Each row is a point on a tangle of strands that fork and nearly touch. The rows are in no order.
Two points are linked if the straight distance between their rows is under 54.7. Some points are linked to none.
Q49: [ 17 -12  11   2  -4  -8   8  -2 -28   2  22   1   1  -1  25  -5 -16  22
  10  15  19  25 -14 -25  18]
Q602: [-13 -22  20   0  31 -41   7  15   2  -5   1   4  35  -7  28   2   2 -18
  26   7   3   4   7 -34  -2]
Q368: [ 19  16  -6  14 -40  -6  27  12 -22  11 -12  10  -2  11   4   2 -15   9
   1 -11  19  31  44   8  13]
Q746: [ -4   7   5  -7  18  15  -2  -7  20   9  -4  15   4   6 -28   7   3   8
 -30  19 -22 -30   0  20   7]
Q98: [  0 -23  19  -1  14 -28  19  18 -12  11   1  44  22 -16 -16  -7  11 -27
   4   9   5   6  14  -5 -11]
Q224: [  0 -26  -8  -9 -13   0   2   5 -11   7 -23  35  -3  -6 -10 -13  13 -35
   5  -7 -20   5   1  13 -17]
Q998: [ -8  29 -41  22 -25  15  -1  -5  13   5 -19   6 -16   5 -13  22  -8  -3
  -6 -12  24 -32  18  23 -12]
Q144: [ -5  31 -12  19  -9   9   1  -2  33  -5 -12 -13 -11  13 -24  -4  -8   2
 -20   6 -28  -7   4  31 -13]
Q181: [-14  18  21  -8  31  13 -27  -1  31  -8  13 -32   3  -9  -1 -15  -8  27
  -7  27  15  13 -14  -1  19]
Q2: [-19 -31  19 -20  21  -6 -20 -13  -3 -18  -3 -20  13  -4  15  15  21  -7
   5   2 -19 -22  -6 -32  10]
Q995: [-22  47 -18  18 -10   9 -20  -3  32 -21   0 -40 -42   3   2   6 -25  -3
  -5   1  24   9  19  17  -9]
Q94: [  9  35   3  14   1   9  -1   8  16   9  38 -16  -9   7  -9 -10 -28   9
 -15  13  10  14 -13   6   3]
Q497: [-16 -13  37 -10  34 -41  11  14   1   1   7   4  37 -15  21   3  23  -8
  31  -8   5   6  19 -25  -2]
Q825: [ 11  20 -19  22 -36  13  21   5   0  17  -5  10  -9  -1 -20  -1  -1   4
 -12  -9   4 -13   3  31  -4]
Q607: [ -6  -1  27 -17  21  -8 -15   1   3 -14  26 -31   4 -13  26  -5  18  15
  11  -3  14 -27 -34 -14   5]
Q222: [-12 -23  23 -29  25   3 -16 -22   5  -9  -8 -12   5  -3  -2  22  29  -6
   1  -1 -25 -34   6 -11  10]
Q667: [ -7 -21  19 -24  22   7  -6 -11   2   3  -6  14   7  -8 -17  21  25 -14
  -2   6 -19 -27  13  -8  13]
Q434: [ -2  50 -21  23 -26  11   3  21  19  -2 -16 -25  -6  17  -2  19 -23  21
  -6 -23  17  -1  32  11   4]
Q457: [ -5   4  19 -13  18  -6   2  -9 -19  13  14   7  20  -6  10   1   5  24
  23  10  13  24  26 -24  28]
Q951: [ -9  44 -13  25  -7   9  -9  -3  37 -16 -13 -33 -24  15 -19  -7 -16   1
 -18   3 -24   6  10  24 -10]
Q641: [ 21 -12   6  12 -15 -26  30   7 -24   9   5  24   6   1   1 -14  -3 -11
   6   6   8  27  23   2 -12]
Q61: [ -5 -17  23  -7  26 -30   5   5  -4  -3   5   2  20  -6  27  -2  -4   0
  23  19   7  32   5 -40  12]
Q204: [  2  37  -9  17 -33  17   4  21   8  11 -39  10  11  12 -18  10 -16  18
 -23   3 -23  -9  23  20   8]
Q666: [ 28  -2 -13  23 -32   1  33  -5 -22   9  19  13 -15  -4   4  -2  -7   7
   1 -19  17   2  -6  18 -12]
Q413: [  6   0  -5  11  13   8  -6  -9  23  -7  18 -12 -23  10 -27 -18   3 -19
 -19   4 -17 -14 -22  20 -27]
Q560: [ 18  18  -5  14 -11   0  16   7   5  -4  23 -19 -18   7   3  -9 -21  16
  -4   7  12  20 -24  12   8]
Q748: [  9   4  -2  -6 -12   4   4   3 -12 -12 -15 -12 -13   5  26  -8 -20  16
   4  15  13  42 -15  -9  27]
Q899: [ -3 -25 -31   9 -22   1  -9 -11 -18  -7 -15 -14 -14  -6  23  -4   5 -18
  29 -25   1   5 -24 -10 -21]
Q139: [ 15 -22   6  -2   8  -9   5  -2 -19   7  35  19   4  -2   3  -3   5   4
  -2 -10   6 -35 -24  -9 -17]
Q752: [  3  -6 -19  -1 -17   7   2 -16   0  -6 -41   9 -16   5  -2   2  19 -11
   6  -6 -18   9  11  14  -8]
Q110: [-12  -1  13 -19  30  24 -18  -1  17 -10   1 -32   7 -21  11 -19 -20  30
  -7  29  27  22 -18  -6  24]
Q587: [ 17   4   2   8 -22 -20  33   8 -24  18  -1  26   8   1  -7  -8  -8   2
  -4   8   7  30  34   6   7]
Q914: [-13 -20  23 -25  18   2 -18   0  -2  -9   1 -24   3 -17  32  -5  -3  27
   7  17  15   0 -23 -27  28]
Q796: [ -8  -1  36 -33  25 -12   3  -4   4   5  -3   8  21 -10   5   9  25   0
  24  -4  -9   6  37 -17  23]
Q905: [-20 -33  15 -21  24 -24 -15  23 -19   3   7  32  26 -20  -3   0  10 -44
   3 -18  -6 -25   5 -16 -15]
Q64: [  2  -5 -39   5 -13  -6  -1 -23  -7 -10 -26  -1 -21   7  28  19   6 -12
  26  -2  33  12  16 -11 -13]
Q431: [-11 -17  22  -3   9 -16   9  10 -12  17   3  49  15 -14 -28  -4  17 -21
  -3  20   7  -5  22   1  10]
Q907: [  7 -21 -26   4 -11   9   1  -2 -17   6   1   7 -16  -9  -4 -10   7  -9
   6 -33  -4 -15 -34  18 -33]
Q107: [-16 -26   7 -27  17  -7 -21  -1 -20  -8  22  10  23 -13  10  14  24 -21
   1 -26 -11 -50 -14 -19 -14]
Q981: [  0 -10  -3  -1   4  12  -6 -21  11  -9 -24  -2  -6  14  -9   7  11   1
 -17  15 -38   2 -13   8   4]
Q439: [  8  53  -9  25 -20  12  -5  33  24  18   7 -15  -7  14 -28  -2 -27   5
 -21   0 -15   2  18  13 -12]
Q681: [ 25 -15   6   8  -9  -7  17  -7 -35  12  28  31   1  -3  -3  -5   2   8
  -4   0   7 -12  -7  -3  -8]
Q71: [-12  21 -46  15 -16  17 -10 -17   7 -10 -31  10 -16  15  -1  28  -7   1
  -4   0  21 -23  31  14  -4]
Q78: [  3  45 -18  30 -35  10  10  23   6  13  -2 -16 -11  12   3  24 -24  23
  -3 -26  29   3  28  17  -1]
Q167: [ -1 -25 -30  -1 -17   4  -9  -6 -24   5 -14   4 -13  -4   3 -10   9 -16
  17 -28  -8  -3 -21   6 -29]
Q838: [  2 -11  -7  -6 -14   7   3  -3   0   8 -31  35  -3   0 -21  -4  15 -25
  -1   0 -24   1  12  17  -4]
Q823: [ -4 -21  10 -20  19  -1 -15  -8  -1 -13  27  -5  13  -8   3  13  21  -8
  -3 -18  -5 -48 -24 -10 -16]
Q865: [  3 -10   4 -16   5  21  -5   5  -9 -18 -12 -13  -2  -6  27 -15 -26  31
  -3  28  20  43 -16 -10  32]
Q346: [ -3  29 -29  21 -26  18  10   1  16   9 -13   1 -15   0 -20   4   2  -2
  -5 -14   5 -23   8  37 -14]
Q63: [ 13   6 -24  16 -10  11  12  -4   4  -1  12  -3 -23   1 -11 -13   7  -7
   2 -20   6  -6 -29  23 -33]
Q712: [ -7  17  27 -22  24   6  -7 -16  23   5  12 -12   4   0  -9   9  26  22
  -3  -3  -5 -23  -5   7  17]
Q892: [  4 -18   8  -2  14 -25  19  11   5  -6 -16   7  13   4  20  -6  -4 -13
  17  23   0  49   4 -28   6]
Q145: [-18   6  26 -13  37   2 -25 -13  31 -13  19 -39 -10  -8  -5  -9   7  18
  -9  17   7  -7 -19  -3  13]
Q356: [ 10  12   7   4 -12   3  15   0 -14  28  12  21  16   7 -15   7 -12  28
 -23  10  -4  -3  23   4  22]
Q464: [-16  48 -13  23 -12  11 -19   1  36 -26 -15 -43 -25   8  -4   1 -23  11
  -9   4   2  15  19  19   1]
Q934: [ 19 -20  11   3   0 -19  18   2 -35  15  22  30   6   0   3  -6   3  -4
   3   8   8   7  10 -13  -7]
Q672: [ 21  -3 -18  11 -27  10  23   1 -20  14   1  27 -13  -7 -10 -11   4  -4
   2 -14  -2  -4  -2  22  -6]
Q633: [ -5  21   7  -3  18  21 -14 -12   8   5   4  -6  26   3  -4   7  -2  36
  -6  15   0  16  -3  -9  39]
Q313: [ -7 -10  29 -23  24  -7 -17   5  -2  -8  17 -30   5 -21  33  -9   4  27
  10   7  25 -13 -30 -22  19]
Q245: [ 21  -4   6  15   2  -5   5   4   2  -5  36 -15 -18   2   4 -12 -16   8
  -2  13  19   4 -44  -3  -5]
Q944: [ -5 -42 -17  -5   0  -8 -16   5 -26 -10  -1   1  14   3  12 -16 -12 -34
  10 -25 -26 -10 -30 -19 -22]
Q137: [ 25  18 -10  28 -35   4  31  11 -12  18  26  -2  -8   4  -3   4 -17  20
  -9 -16  23  12   3  18   0]
Q987: [-12 -36 -16  -8  -2 -15  -9   9 -14  -2 -14   5  13  -6   6 -18   0 -45
  22 -31 -20  10  -9  -6 -30]
Q32: [-21 -27   9 -25  20 -14 -18   9 -33   3  14  27  26 -12   9   6  12 -35
   6 -23  -9 -39  -1 -20 -21]
Q201: [ -9 -23 -38   6 -12 -10  -9 -12 -15 -11 -25  -8 -16  -8  29   7   8 -21
  30 -13  19  13   3 -14 -21]
Q668: [  3  45  -3  17 -18  16  -1  34  14  17 -12  -2  12  11 -30   4 -26  25
 -32   4 -19  -4  15  13  -5]
Q868: [ -4 -36  -2  -6   6 -18   1  15  -2  -1 -18  25  18  -7  -6 -10   7 -44
  13  -8 -18   9  -5  -7 -23]
Q10: [-16 -18  26 -25  16  -9 -14  -6  -5 -10   0 -19  10  -8  25   6  14   5
  22   7  -3  -4  -2 -36  26]
Q794: [ -4   6  29 -31  22   5  -9 -15   4   8  -4   6  13  -2   0  16  25  16
   9  -1 -15   1  27  -7  34]
Q849: [ -9 -40  -5  -7  10  -6 -19   0 -20 -16  11  -4  15   4  13  -6  -1 -20
  -3 -13 -20 -31 -38 -19 -19]
Q623: [ -7  18  29 -22  20  12  -7 -19  11  11   4  -4  17  -4  -8  14  24  31
   2  -6 -12 -15  14   1  32]
Q880: [ 11  30 -11  15 -38   6  12   9 -17   2  -8  -5   5  14  16   1 -21  21
   5 -11  17  42  30   1  25]
Q744: [ 16 -20   3   6   7  -8   6   3 -13  -1  33   1  -5   1  10  -6  -4   9
   2  -1  10 -22 -43 -12 -15]
Q542: [ 12  20 -10   3 -23  11   9   9 -12 -10 -15  -4  -1  13  22   0 -23  20
  11   2  16  50  12  -4  33]
Q833: [  6  -7   8 -12   8  -6  11  -5   3   9  -7  23   9   7  -6   1   3  -7
  -3  21 -13  18  20  -8  14]
Q396: [  3 -31  -4   5  -7  -4  -2   1 -12 -25  -8 -25 -13  -5  28 -19 -13   0
   8  13   1   4 -45 -15   2]
Q91: [-13  -8 -30  -3 -12   2  -7 -26   6 -11 -48   2 -16   5   5   5  18 -18
  14  -8  -5  12  18   5  -9]
Q195: [  2 -34  -5  -4   9   4 -10 -10  -4 -14   5  -6  -2   6  -5  -9  10 -18
 -10 -11 -22 -18 -43   3 -25]
Q17: [  2  12   1   9  -1  12   5  -5  25   2  -6   4  -3  12 -30  -2  -4   3
 -31  16 -25 -20  -8  26  -6]
Q275: [-10 -37   9  -9  19 -23   2  25 -15   5  -2  38  25 -13 -10  -5   6 -42
   6 -11  -6  -7  -1  -9 -22]
Q173: [ -4  -2   4 -14  20  29 -14   2   6 -12  -6 -17   7 -13  21  -9 -21  34
  -7  31  20  31 -17  -5  32]
Q543: [  9  22 -14  23 -14   7  10   2  20   3  26 -19 -37   8 -13 -16  -8 -15
  -2  -5   8   0 -17  24 -23]
Q801: [ 15   4  -1  -6 -16   6  11  -7  -2   3 -18  16   2  17  -8   5  -6   6
  -9  17 -17  19  11   3  16]
Q373: [ -2   9  15 -11  23  11  -5 -22  21   8  12   3   1   4 -21  14  18  12
 -16  11 -15 -33  -5  10   4]
Q371: [  7 -13  11  -8  13 -24  17  -2   8   0 -17  19  20   5  -1   5   4 -12
   6  24  -7  34  19 -16   4]
Q691: [-10   0  22 -17  28  -3 -24 -10  19 -16  25 -38  -5  -6   5   0  18   8
  -8   4  12 -24 -29  -9   0]
Q670: [  6  22  -8   4 -21   9   7   2   2  10 -25  15   4  16 -15   7  -8  13
 -17  11 -24   4  17  19  14]
Q916: [ -8  -9  43 -23  26 -23   7   2  -8   8  13   5  20 -11  11   5  30  -4
  26 -10  -1   0  29 -20   8]
Q747: [  6  44  -2  28 -15  12  -1  25  19  17  34 -19 -14  10 -21  -6 -34   1
 -17   1   0  19   5   6  -4]
Q117: [ -2  32 -18  24 -13  12  -4  -3  26 -10  14 -36 -48  -3  -1  -3 -11  -8
   0  -4  17  10  -4  18 -15]
Q18: [ -7   6 -41   3 -10  10 -15 -33   9 -14 -44   0 -19  16   5  20   7  -5
   4  -2  12  -8  25   7  -7]
Q465: [  4 -21  -5   2  18   9 -12 -10  13 -12   8  -3  -8  10 -19  -9  17 -12
 -23  -1 -21 -22 -38  10 -28]
Q611: [ 14  39 -18  33 -37   8  23  20   0  12  19 -11 -10  10  -2   8 -23  15
 -10 -25  27  11  14  20  -1]
Q854: [-10 -14  18 -16  13  -6   0  -2  -2  14  -5  39  12  -9 -28  10  21 -14
  -7  16 -12 -19  24   5  17]

Follow the links from the first point to the second, and from the first to the third. Name the last point that the two ways share.
Q107 / Q825 / Q195 -> Q868
Q10 / Q195 / Q107 -> Q275
Q32 / Q145 / Q825 -> Q275
Q431 / Q944 / Q998 -> Q868

A fork is a point with three links. Follow the links from the first point to the second and name the forks in between, in order.
Q465 / Q346 -> Q868
Q987 / Q313 -> Q868 Q275
Q854 / Q18 -> Q275 Q868
Q914 / Q32 -> Q275

A fork is a point with three links, a tip a point with one. Leave the first point through the second and follow the links. Name the first fork or tip that comes.
Q998 / Q71 -> Q868
Q373 / Q746 -> Q64
Q2 / Q222 -> Q275
Q838 / Q752 -> Q434
Q868 / Q987 -> Q413

Name the points in between on the shortest way along the links from the first point to the second, in order.
Q838 / Q346 -> Q752 Q91 Q18 Q71 Q998
Q117 / Q602 -> Q995 Q464 Q951 Q144 Q17 Q746 Q373 Q712 Q623 Q794 Q796 Q916 Q497
Q368 / Q313 -> Q880 Q542 Q748 Q865 Q173 Q110 Q181 Q145 Q691 Q607
Q195 / Q667 -> Q849 Q944 Q987 Q868 Q275 Q98 Q431 Q854
Q681 / Q747 -> Q139 Q744 Q245 Q560 Q94
